Each row is a point on a landscape with many valleys, with its height.
From any point a ball takes the steepest step (drop divided by distance) to one of its 6 nearest points. It stops when none of these is lower. Distance is the straight distance between rows; heights are no part of it.
z313: [ 17  14   7  11   5  -5   4  13 -35  -6 -14  -4  -5  -6   6 -27]  h=341
z146: [ 48  -5  -5 -10   9 -33 -15 -10 -46 -13 -49  -2   2 -38 -11  -4]  h=220
z709: [ 14  -9 -22   7   7 -24   1   6 -14   9   6   0  23 -25  -9  -5]  h=455
z108: [ 25   2   0  14  13 -14   3   4 -29  -1  -8  -1   8 -18  -3 -26]  h=314
z77: [-23  18   6 -13 -41  25  15  17   8  24 -16 -35 -32  51  -8  -2]  h=433
z395: [  5 -13   2  10  23   4  -4  -1   3 -10  18  23  -3  -5  10  -5]  h=180
z754: [ 11 -32   3   6  34  15 -16 -15  11 -29  -7  31  -9 -28  42  16]  h=276
z347: [  4 -29  10  12  39  26  -8 -24  16 -46  -7  25 -12 -27  42  30]  h=412
z296: [ -3 -14 -27 -37 -42  -3   5   0  22  32  21 -13  19  14 -19  23]  h=382
z678: [-10  18  16  14   4  18   3  13 -12   0   0  -9 -21  27   2 -24]  h=660
z60: [-18 -11 -16  -9 -10 -11  -8 -11  17   5  27   9  17  -1  -8  16]  h=192
z187: [ 21  20   5  -4  -7 -29  10   2 -37 -11 -25 -15  19 -21 -17 -24]  h=258
z218: [-19  -3 -12 -25 -35   8  10   5  19  28  10 -17   1  23 -22   6]  h=239
z504: [ -6   9 -14 -28 -52   4  16  21   1  40 -13 -28  -2  27 -14 -14]  h=674
z358: [-28  19  15 -11 -20  18   6   4  22  23   4 -13 -23  41 -13   7]  h=129
z908: [-20  12   5   3  -7   4  -3   9  10  16   8  -7 -12  28 -11  -4]  h=370
z957: [ 30  -4 -11   6  14 -23  -5   0 -28   3 -11   6  11 -39  -5 -14]  h=319
z158: [ -8   8   4  11   6   7  -3  14   3   6   8  -4  -5  15 -10 -23]  h=402
z516: [-15   3   3 -34 -25  11  11 -23  35  15  16  -4  11  18 -18  43]  h=189
z75: [ 46   6   7   2  11 -13  -9  -2 -30  -8 -49   4 -15 -39   7 -18]  h=263
z220: [ -2  26  10  16  -1   3   6  10 -18  -7 -10 -14 -10  14   5 -31]  h=95
z42: [ -7  32   4  -6 -38 -24  19  15 -21   7 -26 -30  23  -1 -14 -19]  h=149
z61: [  6   1  11  17  21  16   1  12  -5  -3   0   9 -12   3  12 -12]  h=182
z458: [ 26 -21 -17  10  20 -17 -11  -7 -13  -7   3  22   7 -46  21  17]  h=340
z582: [-14  30   5   8 -23 -10  14  11 -13   3 -14 -22   5  17  -6 -29]  h=97
z137: [ 31   5  18  14  29  20  -9   3 -15  -9 -26  21 -30 -12  37 -24]  h=124
z274: [-16  -5   1   3   8   9   0 -15  25 -24  23  19   5   7  -2  18]  h=373
z649: [-19  -2 -12 -18 -23   1  -3   1  16  25  13 -14   2  16 -12   8]  h=193
z261: [ 47  -2  -4  -1  11 -34  -1  -5 -41  -3 -33  -4   7 -35  -8 -13]  h=163
z211: [-25   6  15 -19  -9  16   1 -18  38  -6  16  -1  -1  23 -15  35]  h=255
z78: [  1 -28  -8  10  28  10  -8 -13   7 -31  10  22  10 -27  28  20]  h=463
z366: [  8 -20  18  12  39  22 -11 -12  11 -34  10  29 -13   1  22  17]  h=247
z378: [  8 -25 -27   7   8 -27  -6  -4 -12  -7  20  13  23 -30  12   7]  h=527
z318: [ 24 -22  -1  13  27   9 -20  -3  -3  -8 -11  33  -8 -34  33  -2]  h=153
z249: [-29  15  25  -1  -5  20   1   4  18   6   6 -13 -24  44 -15  11]  h=444
z510: [-24   8   8   3   4  14  -5   0  20  -1  15   4  -9  23 -14   6]  h=447
z854: [-18   3  15   1  17  11   7 -23  38 -29  18   7   2  11  -3  37]  h=128
z753: [ 23  -2  14  15  33  11 -11   2 -13  -4 -13  22 -11 -18  20 -19]  h=87
z721: [ -1 -14 -16   8  11 -13  -9   4  -1  -1  18  10  17 -12  -1   5]  h=170
z478: [-23   3   2   0 -11   3   0   7  13  15  15 -12  -2  16 -12 -12]  h=246
z307: [ -7 -23  -2   8  21  12  -1 -24  14 -40  17  12   6 -11  18  25]  h=472
z143: [-12  -5  20  13  28  17   1 -13  23 -25  16  12  -6  15   3  15]  h=294
z300: [-16  -7 -17 -21 -23   0  -1  -8  33  13  20   1  11  13 -14  24]  h=176
z936: [-10  -5 -22 -10 -22 -20  -5   8  14  26  14  -7  19   4 -16  -5]  h=196
z488: [-10  10 -19 -18 -30 -15   7  18  -3  27   0 -25  13   8 -17 -16]  h=296
z970: [ 14 -16 -15  13  22 -13  -6   3 -14  -5  10  21  15 -25  11   1]  h=376
z263: [-14  13  23 -30 -27  31  13  -5  30  23   8 -14 -12  38 -19  40]  h=240
z626: [ -4  12  21  19  13  22   5  14 -16  -7  -3  -4 -24  20  11 -28]  h=493
z861: [ 47 -12 -10   6  12 -40  -7  -5 -35   4 -28   7   6 -53  -5   1]  h=237
z131: [ -8 -17 -29  -1  -2 -26  -1  -8   1   4  29   3  32 -23   1  11]  h=350
z11: [-21  32  -2  -9 -51  -8  20  17  -8  17 -31 -34  15  23  -4 -20]  h=653
z845: [-24  25  15  14 -13  16   9  14  -2   6  -7 -20 -21  36   1 -20]  h=665

Call two points neighbours if one is among the 6 nearest of the other. Go from one point of each pair to the other, from neighbour to neighbour, staying as low as possible. Name the highest point that can't be avoided.
z220 / z261 | z187
z300 / z753 | z60
z854 / z721 | z366
z358 / z300 | z263
z721 / z753 | z395

For each start below, name every point that the ball comes to, in order.
z478 | z649 > z300
z347 | z754 > z318 > z753
z42 | z582 > z220
